A landscape with many peaks, sampled at points; each row gives a point and its height.
A climber steps from a point to the highest of its 6 nearest points, and stops where none of them is higher. Distance is the straight distance between rows; heights are no part of it.
Z557 height 346: [ -3 -24  -5 -30  -8  47  -7  26   7  24 -28  10 -25  40 -35 -24  -6   1
   4 -33  -1   4 -37 -22  51 -16 -38  48   0 -45   1  -8  11  24 -20  27
  13]
Z618 height 372: [  0 -36  -4 -20  17  19  19  33 -24  46 -20  15 -14  75   8 -20  55   4
 -13 -42  -7  49 -49   1  39 -22 -30  33   7 -61  15 -22  24   0   6  -3
  25]
Z565 height 331: [ -9 -21   0 -25 -15  30  -6  14  19   8 -13  22 -25  24 -38 -18 -19  16
   2 -11   0   2 -39 -22  39   2 -16  42   2 -48 -10   8   3  25 -15  28
   2]
Z306 height 587: [ 10   1  -9   3   5 -10 -12 -40  -4 -36  17   0   7 -43   8  14 -27  -7
  -4  20  -1 -33  30  12 -41  23  32 -21  -6  66   3 -13  -9 -25  10   1
 -17]
Z623 height 333: [ 25 -25  -4 -11   1  33 -12  51  10  56 -38  29 -31  57 -35 -20  20  -8
   1 -29 -21  23 -31 -16  37 -10 -55  62   6 -87  -3 -32  25  19  -4   7
  21]
Z193 height 663: [  6   9  -7  -1   2 -10  -4 -38  -4 -35  21  -9  18 -40  -7  21 -34  -1
   3  19   8 -29  27   9 -38  28  29 -10   1  65  -5 -12 -16 -22  14   6
 -19]
Z575 height 419: [  2  -7  -4   7  -5 -31 -16 -19 -23 -32  22 -12   6 -32  33   3  -5  -3
 -10  22  -1 -24  38  20 -37   8  30 -45 -11  48  13  -1   0 -22   6  -5
 -12]
Z459 height 657: [ -6   9  -7  -1  17   6   2  14   4  39  -3   0  10  13   5  -3  32 -16
  -9 -20 -17  31 -18   1  24 -37 -21  -4   5 -33  -1  -4  -6   5   4  -6
   7]
Z862 height 320: [ -8  10  -3   2  -2   6   8   5  25 -28  -9  15 -18   8 -18 -15 -25   6
  11   7   1  -9 -12  -1  26   2  20  48 -19 -25 -11  15  11  18   1   5
  -7]
Z668 height 767: [ -6  32  14  14 -18  -2  -1  -6   3 -53  32 -41   8 -52 -33  19 -42 -16
  15  18  27 -50  44 -10 -11  27  30   6 -15  61 -11  16 -13  -5  -4  -7
 -20]
Z662 height 725: [-15  -3  -4   2   3 -23 -15  -5   0  28   6  13  25 -15  31   5  25  10
   1  -9   5  29   0   4 -15  -8 -18 -28  19  -6   9 -13 -15   9  -1   9
  -1]
Z101 height 761: [-16   1 -15   9   1 -41 -15 -33  -9 -16  15   4  18 -16  27  -1  27   7
  -9   6   4  12  23  20 -19 -14  17 -41  11  34  31 -10   4 -19 -15   5
  13]
Z407 height 471: [  9   3  -8   4   1 -20 -14 -38  -1 -37  21  -9   9 -48  16  15 -25  -6
 -10  27  -8 -30  33  19 -48  25  35 -26  -4  65  -3  -8 -20 -29   5  -3
 -11]
Z969 height 644: [ -7   2   4   9 -10  -1  20   4  12 -24   3  12   0  -3  -1   3 -32  10
  17  19  14 -12  -8   3   8  25  18  36  -8 -11 -14  16   5   9  15   2
  -3]
Z911 height 731: [-15  -2  -9  19  -4 -23 -11  -3  -9   7  -2   0   7 -11  21  12  27   4
   0   4   9  16  22   4 -11 -13 -19 -33   4   3  15  -4  -4  12  -6  -1
  -6]
Z743 height 701: [ -5   1  -9  -9  19  -4   2   1  -6  43  -7  -1  25   8  26  -3  28  -3
  -6 -30 -10  39 -14  14   9 -32  -7  -3  10 -16   8 -19  -9  13   8  -4
   3]
Z718 height 738: [  7  16  16  -1  -4  -3   1  13  10  16  -9   1  -1  20   0  -5   4  -6
   9 -14 -13   6 -24  -9  10 -22 -14  -5   0 -29   0  27 -12   7  -5   4
  10]
Z628 height 53: [-14   0  -1  -1  -6  15  16   5  21 -26 -18   6 -23  18 -15 -12 -28  13
   3  10  -8  -6 -23  -9  35 -15   8  38 -17 -26  -8  15   9  22   0   2
  -3]
Z65 height 515: [ -7  14  -2   8   0  -1  11  14  23 -30   1  16 -12   6 -18  -6 -31   2
  18  12   5 -16 -10   3  20   9  23  52 -10 -22 -14  17  15  13   6   4
  -2]
Z62 height 704: [ -5  32   5  11  -8  -7   1  -8  -3 -46  35 -27  11 -45 -30  20 -39  -9
  13  10  29 -37  39  -4 -22  35  32   7  -5  53 -15   6 -16  -9   1   2
 -18]
Z262 height 288: [  6 -25   0 -25  17  18   3  46 -12  49   1  14  -6  53  -2 -16  42  -5
 -18 -32   0  46 -42   5  32  -7 -16  25  16 -63   1 -12  18  -3   2   5
  23]
Z7 height 658: [ -3   0   3  15  -2   3  20  22  15 -29  10   2 -13 -15  -3  -1 -43 -10
  20  20  27 -28   7  -4   7  20  14  39 -13 -11 -21  18  16  12   3  -6
  -4]
Z53 height 411: [-17 -18  11 -17 -19  28   2  16  14   2 -10  13 -27  18 -39 -23 -18  12
  -8  -1  -7  -6 -30 -19  35  -7 -20  35   0 -47 -13  17   8  21 -12  20
   2]
Z989 height 684: [-24  -6 -15  19   2 -33 -10 -35  -6  -1   5   6  22 -23  34  -5  28  20
 -11   5   5  11  23  12 -15 -29  -6 -44  20  22  25 -14  -1  -6 -16   1
  17]
Z522 height 406: [ -1  39  20  18 -19   8   2   1  11 -47  17 -44  -8 -36 -43  17 -54 -11
  19  19  26 -51  31 -10 -12  26  23  16 -23  49 -16  21  -2  -6 -20  -9
  -1]
Z963 height 410: [ 22 -19   2 -27   5  31 -15  52   2  48 -12  15 -22  50 -22 -25  11  -7
   0 -38   2  10 -31 -12  34 -17 -36  27   8 -60  -5  -8  17   5  -6  12
  30]
Z87 height 612: [ 10  -6  11 -14   3  13  -9  15  16  21 -23  15 -23  31 -22 -10   9 -11
   0 -11 -20   3 -41 -12  23 -15 -27   7   1 -37 -14  14   3   1 -19   8
   7]
Z519 height 581: [  2  26  19  12 -24   9  -1  -4  13 -54  24 -51  -5 -42 -40  21 -46 -13
  18  20  25 -52  39 -15 -11  33  26  15 -25  67 -18  23 -13  -3 -11  -8
 -14]
Z654 height 861: [ -4 -13  13 -19 -11  12   3  13  17   5 -16  15 -21  25 -25 -14 -13   9
  -5   1 -10  -5 -41 -16  26 -11 -19  20   5 -40 -16  24   0  10 -13  14
   4]
Z51 height 608: [ -6  25  13   8 -16  -4 -11 -21  10 -61  38 -44   1 -60 -27  29 -41 -20
  13  28  17 -47  43  -6 -23  30  23   0 -28  72 -14  16 -22   0 -12 -10
 -36]
Z150 height 758: [  1   8   7   4  -5 -11  -8   6  -4   9  -9  -4  13   5  20   3   8  -6
  19  -5   2   1  -6  -6   5 -11 -14 -18  -2 -11  12  22  -8  18   3   3
  -5]
Z650 height 326: [ 11 -20  -1 -28  -9  48  -3  37   8  41 -35   8 -30  43 -42 -24 -10   3
   2 -34  -3   3 -31 -29  52 -19 -50  48   5 -56  -3 -14  25  30  -7  20
  29]
Z666 height 710: [  6  14   7  -8  16   2  -4  16  16  28 -11   6  -1  17  -8   0  23 -17
   4 -12 -16  22 -23  -1  17 -21 -17   3   0 -32  -4  16  -9   4  -8  -1
   4]
Z391 height 823: [  3   0   6   9 -16   3   6  -8   7  -9 -21   9   1  -1   9  10  -5  10
  18  20  -3   1  -7  -4 -10  25   1  -3  -9   6   3  17  -1   6   3 -10
 -16]
Z928 height 628: [  3   2   7  16 -13  -6   0 -13   3  -8 -19   6   0   0   7  11  14  10
  18  17  -5   6   3   0 -12  19   3 -19  -8  11  11  10  -7  10  -5 -11
 -12]
Z16 height 364: [ 19 -18  -2 -21   8  30 -13  53   0  49 -14  17 -30  54 -25 -26  21  -6
  -2 -37  -6  22 -34  -2  36  -9 -34  46   2 -75  -1 -14  21   6 -10  10
  31]
Z34 height 570: [ -4 -12   3  -9  25  13  17  18  -7  50   3  -2  10  21   9  -5  27 -10
 -29 -23  -9  45 -25  -7  26 -35 -25  -7  10 -39  -7 -12   3   3  14  -5
   9]
Z348 height 211: [  2  20 -15  14  12 -43 -14 -42  -8 -40  29 -15  12 -51  38  11 -14 -13
 -25  33 -12 -28  43  36 -60  21  39 -42 -11  55  13  -1 -19 -44  -6 -20
  -7]
Z617 height 765: [  0  16   5   0  -1 -11  -9  14   2  19   4   2  17   3  12  -1  16  -4
  18 -14   1  15  -9  -7  -1 -10 -10 -15   5 -19  12  21  -6  15   4   5
   6]
Z444 height 537: [ -4   3   3  -5  -5   5  15  -8  18 -24  -7  17   0  13  -2  -4 -23  13
  18  12   0  -7 -19  -6  16  11  22  34 -15  -8  -7  18   8  13  -1  -1
  -7]
Z594 height 647: [ -2  24   0  30  -7   2  11   4  22 -38   1 -16 -13 -31 -32  22 -29 -22
  18  28  30 -31  20  -5  -3  36  15  35 -15  26 -24   8   0  -3 -18 -15
  -6]
Z780 height 249: [  0 -37  -4 -15  17  19  21  42 -20  51 -23  14 -20  76   4 -19  49  11
 -18 -35  -4  53 -42   0  41 -23 -30  41   8 -72  12 -27  21   5   7   1
  25]
Z345 height 811: [-16 -12  -7  -2   4 -15 -12 -15   2  32  -1  16  30 -14  36  -4  33  12
  -5 -10   3  28  -6  18 -25  -9 -18 -28  25  -4   6 -22 -16  -7   0   6
   3]
Z23 height 582: [  0 -17  -1 -13  18  21  -4  41   6  38  -6   9 -16  29  -9 -12  26 -24
 -12 -11   1  19 -30  -9  32 -26 -28   4   2 -44 -14   4  10   2 -11   5
  12]
Z735 height 523: [ -7  -1   5  -6 -11   3  16  -3  15  -9 -21   1  -8  22   2  -5 -10  13
  10   2  -6 -10 -24 -10  17 -17   4  17 -11  -6   1  22   2  17  -3  -1
   7]
Z474 height 667: [-13   9 -12  25   0 -29 -20 -21  -1 -13  -4   1  11 -10   8   8  33  10
   6  15   3  13  28  10 -15  -1   1 -35   3  17  26  -7  -2  -2 -15  -1
  -4]
Z540 height 690: [  0  37   7  19  -8  -4   7 -14   7 -43  23 -26  12 -39 -31  18 -37 -15
  18   9  27 -28  36  -1 -11  35  30  15   2  50 -15   6  -5 -12  -4   3
 -11]
Z151 height 365: [ -8   1   6  -7  -9  17  21   0  13 -10 -18   5 -13  22  -3  -8 -17  16
   9   9 -10  -9 -25 -13  22 -18  -4  18 -10 -20  -3  21  -1  18  -1  -4
   3]
Z883 height 719: [ -1   3  13   1 -13   0   6   3   8  -7 -20   0   3  16  15   6   3   4
  25   1  -6  -6 -15  -7   7  -6  -1   0 -12  -2   7  23   1  20   1  -6
  -5]
Z653 height 317: [  6  -1 -14   6   2 -25 -21 -30 -13 -33  24  -9   4 -34  29  12 -10 -10
 -13  24  -7 -30  38  26 -42  16  31 -41 -13  56  16  -7  -4 -31   1  -7
 -19]
Z415 height 417: [ 18 -20   1 -24  13  28  -7  54  -4  45   0  15 -20  48 -17 -24  27 -11
  -7 -35  -1  20 -37  -6  34 -13 -30  27   7 -67   1  -9  21  -1  -2  12
  28]
Z156 height 533: [ -1   1  11 -11 -11  15   5   5  18   7 -16  11 -19  26 -18  -9  -8   5
   0  -6 -17  -5 -30 -17  19 -18 -17   6  -1 -32 -10  26  -2   6 -10   4
  12]
Z977 height 685: [ -3  23  -3  10   3 -10   0 -26  -3 -43  33 -21  19 -54 -19  20 -43   0
   8  17  23 -33  36   3 -31  31  29  -4   3  60 -13  -4 -14 -13   7  10
 -20]
Z232 height 122: [-19  -7  -1  -4 -14  23   6  16  14 -13 -15  17 -26  17 -30 -20 -23  16
  -8   5  -4 -12 -17 -12  39 -17  -8  33 -12 -43 -14  19  12  23  -2   9
  -9]
Z312 height 660: [ -4   5  -1  23  -5   5  28   6   5 -21   0   5   0 -18   0  13 -31   6
  17  31  23 -21  13  -4   3  23  15  20  -8   7 -13  13   8  11  12 -11
  -2]
Z453 height 661: [ -9  -5 -12  -7  13 -13 -10 -10   5  45  -2  10  33  -8  39  -1  27   5
  -1 -21  -7  38 -12  16 -14 -12 -20 -15  13  -8  12 -20 -16   6   6   7
  -2]
Z278 height 747: [ -4  -2   1  11  -8 -11  -9   1  -3   8 -10  -2   6  -3  19   7  17   1
  22   4  -5   8   7  -5   1  -7 -14 -21  -6   5  13  15  -4  17  -6  -2
 -12]
Z753 height 665: [ -6  10  -3  23   4   4  19   7  13 -29  -3  -5  -5 -24 -15  20 -32 -16
  15  27  31 -30  17  -3   8  25  17  30 -10  13 -23  10  10   6  -2 -12
  -7]
Z486 height 427: [  1 -27  -1 -28  -6  29 -13  15  16  20 -24  16 -24  36 -33 -17  -4   0
   2 -17  -2   3 -46 -17  35  -9 -33  39  -3 -38  -7   6   7  13 -27  19
   1]
Z764 height 519: [ 12  -5  -6   2  -1  -7 -16 -29 -15 -29   9  -6   5 -29  12  10 -16   0
   0  12  -4 -29  29   8 -34  18  35 -27  -6  67   3 -15  -5 -19   8  -1
 -13]
Z613 height 637: [ -3   0   1  -4 -11   9  12  -3  13 -14 -23   5   0  18  15   2  -8   6
  19   7  -7  -1 -19  -7  11  -5   4  16 -20  -3  -6  28   0  20   2  -6
  -6]
Z54 height 328: [ 21 -22   3 -19  -6  44  -1  44  13  49 -42  22 -28  48 -46 -18   2   2
   4 -27 -12  15 -38 -24  44  -9 -56  58  12 -80  -8 -24  18  24  -5  17
  29]
Z325 height 711: [ -7   5  -4   9  -3 -42 -19 -29 -14 -25  23   2   9 -14  24  -2  18   8
  -7  10   3   8  29  19 -30   5  21 -36   9  29  27  -5   2 -24 -12  14
   6]
Z94 height 737: [  0  15  -7  -5  12  -7   0   5   7  32   0   1  28   7  18   0  28 -10
   4 -21  -8  34 -18   8   6 -24  -7  -7   9 -15   3  -7 -13  15   5   3
   3]
Z78 height 664: [  4  41   6  22  -9  -6   9  -7  10 -40  17 -29   4 -35 -36  19 -33 -14
  19  16  22 -32  30  -5 -11  36  30  22  -6  39 -16  11  -7 -12 -11  -6
  -5]
Z973 height 641: [ -1   9   3  27  -9  13  25 -15  -2 -15  -6  -2   6 -13  -8  13 -29  10
  10  28  16 -12  25  -2  -7  26  15  -3   5  21  -7   3   1  -1  19 -12
  -2]
Z359 height 377: [ -9 -13   6 -15 -19  18   9  11  17  -6 -10  13 -22  17 -31 -18 -24  13
 -11   2  -8  -8 -29 -14  33 -14 -16  22   1 -46 -11  20   4  17  -9  12
  -6]
Z321 height 696: [ -3 -10  -8 -17  16  -4  -4  -7  -7  48 -13  -1  25   8  40 -19  33  10
 -13 -36 -19  35 -11  10  -6 -31 -17 -19   7 -12   9 -29  -3  10  16  -7
   4]
Z83 height 652: [  7  12 -10   8   1   2  -2 -32  -6 -33   5  -9   8 -26   1  12 -25   7
   9  16   8 -23  32   3 -23  17  34  -9  -5  59   0 -14  -2 -11  13  -4
  -8]
Z10 height 401: [  2 -29  -1 -24  17  20  19  34 -17  48  -9  12  -9  59   3 -18  50  -2
 -18 -38  -4  51 -47   2  33 -15 -17  27  12 -57   5 -20  19  -2   3   2
  22]
Z770 height 659: [  6 -46   5 -28  13  17  17  18 -38  58 -20   6  -7  71  20 -18  61   6
 -12 -47 -11  51 -46  -5  28 -25 -33  -1  19 -49  12 -15  26  -8  10  -8
  21]
Z400 height 366: [ 13 -23   5 -24  -5  35  -8  46   3  42 -22  11 -32  44 -26 -23   3  -6
   1 -32   4  -3 -36 -22  38 -25 -45  34   3 -49  -2  -8  20  18  -9  17
  26]
Z861 height 279: [ 10  15   5  23 -20 -14  -4 -18  -5 -12  -9   3   1 -10  -2   6   8  16
   9  21 -11  -5  30   8 -25  20  12 -29   5  21   9  -3  -2  -6   2  -8
  -1]
Z48 height 683: [ -2   2  11   8 -11   3  20 -10   7 -14  -7  15   2  -5   6   7 -21  10
  13  23   3  -2  -7  -3  -5  27  18  16  -7   1  -9  18   1  11   8  -1
  -8]
Z223 height 234: [ 11  37 -14  14   9 -46  -7 -40  -2 -34  29 -19  17 -62  44  13 -18  -7
 -21  23  -9 -30  54  34 -65  22  38 -45  -7  61  12  13 -26 -47  -9 -22
   2]
Z868 height 604: [ -5   1  -5   8  -7 -35 -19 -19 -17 -27  33  -7   3 -25  30   1   4   8
  -5  15  -4 -11  38  19 -37   5  25 -44   7  34  22  -1   1 -20  -1   1
   1]
Z832 height 508: [ -9  -4  -9   9   7 -46  -9 -28 -25 -38  38 -13  10 -36  52  11   3  -3
 -24  28  -4 -15  44  22 -41   5  27 -49  -9  41  18   1  -2 -27  -7  -8
 -13]
Z634 height 686: [  3  20  -8   7   0  -2   0 -32  -7 -34  21 -15  20 -38 -20  16 -32   0
   8  14  20 -23  31   2 -23  30  35   6   2  58  -8  -9 -11 -11   6   5
 -19]
Z805 height 327: [ 20 -16 -10 -11  15  27 -11  54   1  50 -26  24 -33  63 -24 -16  39  -4
  -9 -26 -11  35 -33  -1  40 -19 -42  55   4 -79   6 -28  25   9  -4   3
  25]
Z965 height 702: [  6   0   6   0  -9   2   9  -4   7 -11 -20   7  -1  11  15   6  -1   4
  20  10  -5  -2 -14  -8  -1  14   6   4  -9   7   3  21  -3  14   1  -8
 -13]
Z878 height 370: [  7  -7  -6   5  -2 -19 -19 -19 -18 -35  17  -9   5 -31  29   8  -6   1
  -4  18  -6 -29  40  16 -36  10  31 -40 -13  54  13  -6  -3 -23   8  -4
 -15]
Z688 height 655: [ -8  20  -2  12 -11 -12   0 -19  -6 -55  41 -35  12 -66 -22  28 -41  -6
   4  27  27 -44  44  -6 -30  20  21  -9  -9  67 -17   7 -20  -5  -6   0
 -30]
Z446 height 596: [-11  -8  -3   6  -1 -47 -15 -28 -25 -29  40  -9  10 -26  46   5  10  -2
 -16  23   0  -8  40  21 -40   2  29 -49   5  37  26   2   0 -21  -4  -3
  -1]
Z884 height 546: [  5   9   3  13 -14 -31 -22 -16 -18 -22  23  -6  -3 -15  17   4   3   9
  -4  13  -1 -11  38  20 -31   8  26 -48   3  34  20  -4   4 -16   4   3
   1]
Z491 height 736: [-19  -8  -7  16   0 -25  -9  -4  -6  18   2   6  16 -14  25   5  27  12
   3   2   9  18  13   7 -13 -12 -19 -33  13  -2  13  -5  -8  12   1   6
  -3]
Z975 height 565: [  4  10   1  22  -7   8  12 -15  -4 -22 -11  -6   5 -14  -6   9 -26  17
   3  26   9 -15  26  -2 -16  20  18 -14   5  33  -2  -2   1   1  20 -13
   1]
Z224 height 583: [  2 -34   7 -24  20  18  19  24 -20  51 -14   9  -3  58  14 -16  52  -2
 -21 -40  -7  53 -49   1  32 -12 -20  17  10 -46   4 -18  18  -8   7   2
   9]
Z264 height 506: [ 12   7   1  19  -7   3  -1 -20  -9 -21  -3  -7   0 -15   2   3 -20  16
   8  15   3 -20  34   5 -24  12  27 -24  -6  47   7 -10   0  -4  23  -9
  -1]
Z395 height 712: [ -3 -11   6 -16  15   8  21  10 -15  55  -7   2  12  21  16 -13  34   6
 -25 -33 -25  39 -21  -1   5 -31 -24 -18  25 -41  -2 -19   0   3  27  -8
   6]
Z269 height 348: [  9   1   0   9 -10 -15 -13 -21 -13 -26   9  -6   0 -15  16   1 -11   9
   6  12  -2 -25  38   8 -28  10  26 -35  -2  47  15  -5   1 -13  13  -6
  -6]
Z163 height 250: [ 16 -20  -7 -17  17  23  -2  52  -5  51 -15  21 -25  63 -15 -24  43   2
  -4 -33  -4  39 -41   2  41 -18 -24  46   8 -76   7 -21  19   2  -5   6
  30]
Z501 height 383: [  0  -1 -12  10   9 -36 -15 -30 -19 -35  26  -7   2 -38  42  15  -2  -7
 -20  30 -12 -22  43  26 -41  11  31 -43 -10  47  12  -1  -2 -27   0 -12
 -11]
Z971 height 653: [  4  12  -1   8   4 -12  -4 -37  -5 -40  32 -16  17 -57 -10  22 -42   2
 -10  21   8 -43  31   9 -45  27  27 -10   7  60 -11  -9 -21 -22   9  10
 -23]
Z445 height 679: [ -2  29  -7  26   2   0  14 -15   9 -42   4 -15   4 -27 -27  19 -30 -12
  11  22  26 -17  30   0   0  30  26  19 -10  39 -12  -1  -1 -10 -10 -13
 -10]
Z546 height 646: [  1   8  -4  21  -3   4  10 -23 -13 -26   0  -9   5 -19  -4  13 -26   8
   3  19  12 -18  34  -1 -13  17  24  -7  -3  52  -2 -12   2  -5  16  -9
  -5]
Z309 height 783: [  9 -25   6 -22  17  25  -2  46  -4  47   3  12 -10  40  -3 -17  27 -16
 -10 -25   3  29 -36  -2  33 -18 -21   8   5 -52 -11  -4   9   2   0   7
  15]
Z388 height 283: [-11  -4   8  -9  -9  15  14   3  13  -6 -15   8 -17  20 -18 -13 -17  13
   2   3 -10  -8 -22 -16  28 -21 -10  17  -8 -27  -7  19   3  18   0  -1
   8]
Z912 height 594: [-16  24  -9  14  -1 -20   2 -36  -2 -53  39 -28  16 -73 -17  26 -42  -3
  -9  25  17 -49  46  -1 -37  13  21 -17 -15  67 -13  -1 -25  -9  -7   5
 -35]
Z420 height 754: [ -7   2  -4   7   0 -21 -14   6  -6  19   7   4  19 -13  22   7  25   3
   8  -3   9  15   4   3 -10 -13 -14 -26  15 -10  12   4 -10  16  -1   9
   0]
Z875 height 666: [ -6  14  -6  25   0  12  13 -25  -2 -27  -1  -8   6 -21 -15  15 -30   9
   3  21  19 -16  27  -3  -3  21  25   5  -2  41  -8  -7   3   0  10 -14
  -7]
Z201 height 715: [-10  11 -11  10  -2 -39 -23 -33 -11 -15  13   5   8 -12  19  -4  27  12
   1  10   3  11  31  15 -27  -3  12 -36   8  31  27 -10  -3 -11  -9   7
   5]
Z331 height 490: [  2  28  12   4 -26   6  -8 -17  16 -61  24 -50  -6 -51 -38  23 -50 -12
  19  33  13 -46  36 -12 -21  37  33  14 -36  76 -18  25 -24  -1 -16 -10
 -25]
Z145 height 545: [  5  17 -11  10   7 -30  -1 -41  -6 -39  30 -14  13 -62   7  18 -41   1
 -14  27  -2 -48  39  11 -59  20  28 -29   0  62  -9  -1 -28 -30   3   2
  -8]
Z109 height 524: [ -1 -11   9 -23  -4  26  -5  14  20  15 -19  17 -27  31 -27 -13  -1  -5
  -3  -8 -13   3 -45 -16  26  -7 -31  23   0 -41 -14  17  -1   6 -25  11
   2]
Z657 height 699: [  1 -31   9 -23  15  16  18  10 -21  60 -17   8   2  48  12 -12  50  -5
 -24 -36 -24  61 -46  -2  13 -12 -20  -1  21 -45   5 -16   9  -6  14  -7
   0]
Z820 height 750: [ -1  19   4   0   6  -6  -8  15  17  23  -8   2  16  10   6  -1  21 -14
   8 -19 -12  26 -23  -2   9 -25 -11  -5   0 -26   5  15  -9   9   0   3
   2]
Z154 height 409: [ 10 -26   2 -31   3  36 -14  43   5  35 -21   9 -25  42 -21 -25   9 -13
   3 -31   3  -1 -33 -14  43 -22 -34  24  -1 -48 -11   2  16  11 -15  13
  12]
Z231 height 779: [  7 -15   1 -22  16  20 -10  24  14  24 -12   9 -14  29 -13  -4  24 -22
  -5 -11  -8  10 -34  -8  34 -28 -36   6  -5 -33 -16  10   8   1 -15  -1
   3]
Z736 height 756: [ -4   8   4   1   8 -12  -9   8   3  26   7   4  25  -4  17   1  24  -7
  12 -18   1  29 -12   6  -2 -15 -12 -15  14 -12  11   1 -13  11   5   7
   1]
Z725 height 359: [ 10  25 -10   7   8 -37  -2 -41  -1 -33  24 -16  13 -61  23  13 -33 -10
 -22  25 -10 -43  43  26 -64  21  35 -39   0  64   5   1 -23 -42  -2  -9
  -1]
Z463 height 752: [  7  -9  -2 -19   6  -9   5   2 -19  56 -13   2  20  20  34 -19  32  11
 -25 -42 -36  37 -13   1 -11 -32 -21 -29  13 -27  11 -31   0   2  23 -12
   4]
Z529 height 624: [  2   4  10  19 -10   9  19 -14   8 -18 -11   8   1  -6  -2  16 -21  14
  12  23   5  -9  14  -5 -13  27  11  -2   1  15  -9   4  -2   6   8 -12
  -4]
Z880 height 673: [ -6  17  -6  30  -1   6  19 -10   1 -30   0 -10   1 -25 -14  17 -27   2
   8  28  26 -20  30  -3   4  26  20  15 -11  32 -12  -5   0  -1   6 -11
  -5]
Z242 height 677: [  7 -41   4 -20  10   5   8   6 -36  65 -18  12  -5  59  26 -13  70  -8
 -20 -44 -30  57 -38 -12  12 -20 -38 -20  15 -44  14 -16  25 -13  20 -13
  -1]
Z339 height 691: [-17  -6  -5   8   2 -25  -7 -11  -3  23   3  11  24 -21  31   2  24  16
  -8   1  12  18  11  15 -18 -16 -22 -38  23  -1  12 -15 -12  10  -4   9
   5]
Z726 height 730: [  6  -9  12 -18  12  -1   8   2 -19  56 -11   1   9  23  21 -10  39   1
 -33 -38 -37  50 -25  -1  -1 -22 -24 -16  29 -43   4 -22   0  -6  22 -11
   4]
Z931 height 708: [ -1  -2  -5 -13  15   7  11  -1 -14  45 -13  -9  26  12  32 -11  32   3
 -19 -32 -21  37 -16   6   7 -33 -15 -15  13 -20   5 -29  -5   6  25  -8
   4]
Z176 height 616: [  4  -8  -2 -13  21  16  -1  26   9  38  -6   7 -10  22   1  -4  28 -24
 -10 -16  -3  19 -32  -5  31 -28 -28   3  -4 -39  -8   6   3   4  -9  -3
   5]
Z211 height 424: [ -1 -23   7 -17  22  20   2  38  -2  44   9   5   0  26   3 -10  32 -12
 -26 -24   1  32 -32  -3  28 -20 -21   1   9 -50 -13  -6   8   1   8   3
  10]
Z700 height 695: [  3  -1   8  12 -13   3  17  -9   3 -13 -10  10   5  -3   3   9 -17  12
  16  22   1  -4   1  -3 -10  30   9   3  -5  10  -4  15  -3   8   7  -6
 -13]
Z689 height 676: [  5  18  -6  17   5   8  10 -26  -1 -36   5 -11   9 -27 -13   9 -25   5
  11  14  18 -18  32   0  -8  21  31   3   0  57  -5 -16   1  -7  10  -8
 -11]
Z847 height 562: [  4  11   3  12 -15 -34 -17 -18  -7 -20  14   4   3 -14   7   3  14  10
   3  11  -4   0  36  13 -29  10  21 -39   7  27  23  -6   3 -12   4   2
   6]
Z370 height 672: [  8   5   8  -9   0   4  -7  17  19  19 -12   8  -8  25 -16  -9   9 -11
   1 -11 -19   9 -35 -12  17 -21 -23   0  -2 -36  -7  19  -6   1 -16   7
   8]

Call two points neighbours if one is among the 6 nearest of the other. Go from one point of each pair to the other, from neighbour to neighbour, staying as high as possible. Name the lowest point that can't be avoided.
Z391 / Z309 | Z176
Z101 / Z345 | Z989
Z617 / Z345 | Z736
Z231 / Z345 | Z666
Z654 / Z231 | Z87
Z391 / Z617 | Z883

Where does a climber stop that starts at each point below?
Z306 | Z668
Z264 | Z668
Z780 | Z463
Z973 | Z668
Z10 | Z463
Z618 | Z463
Z348 | Z101
Z407 | Z668
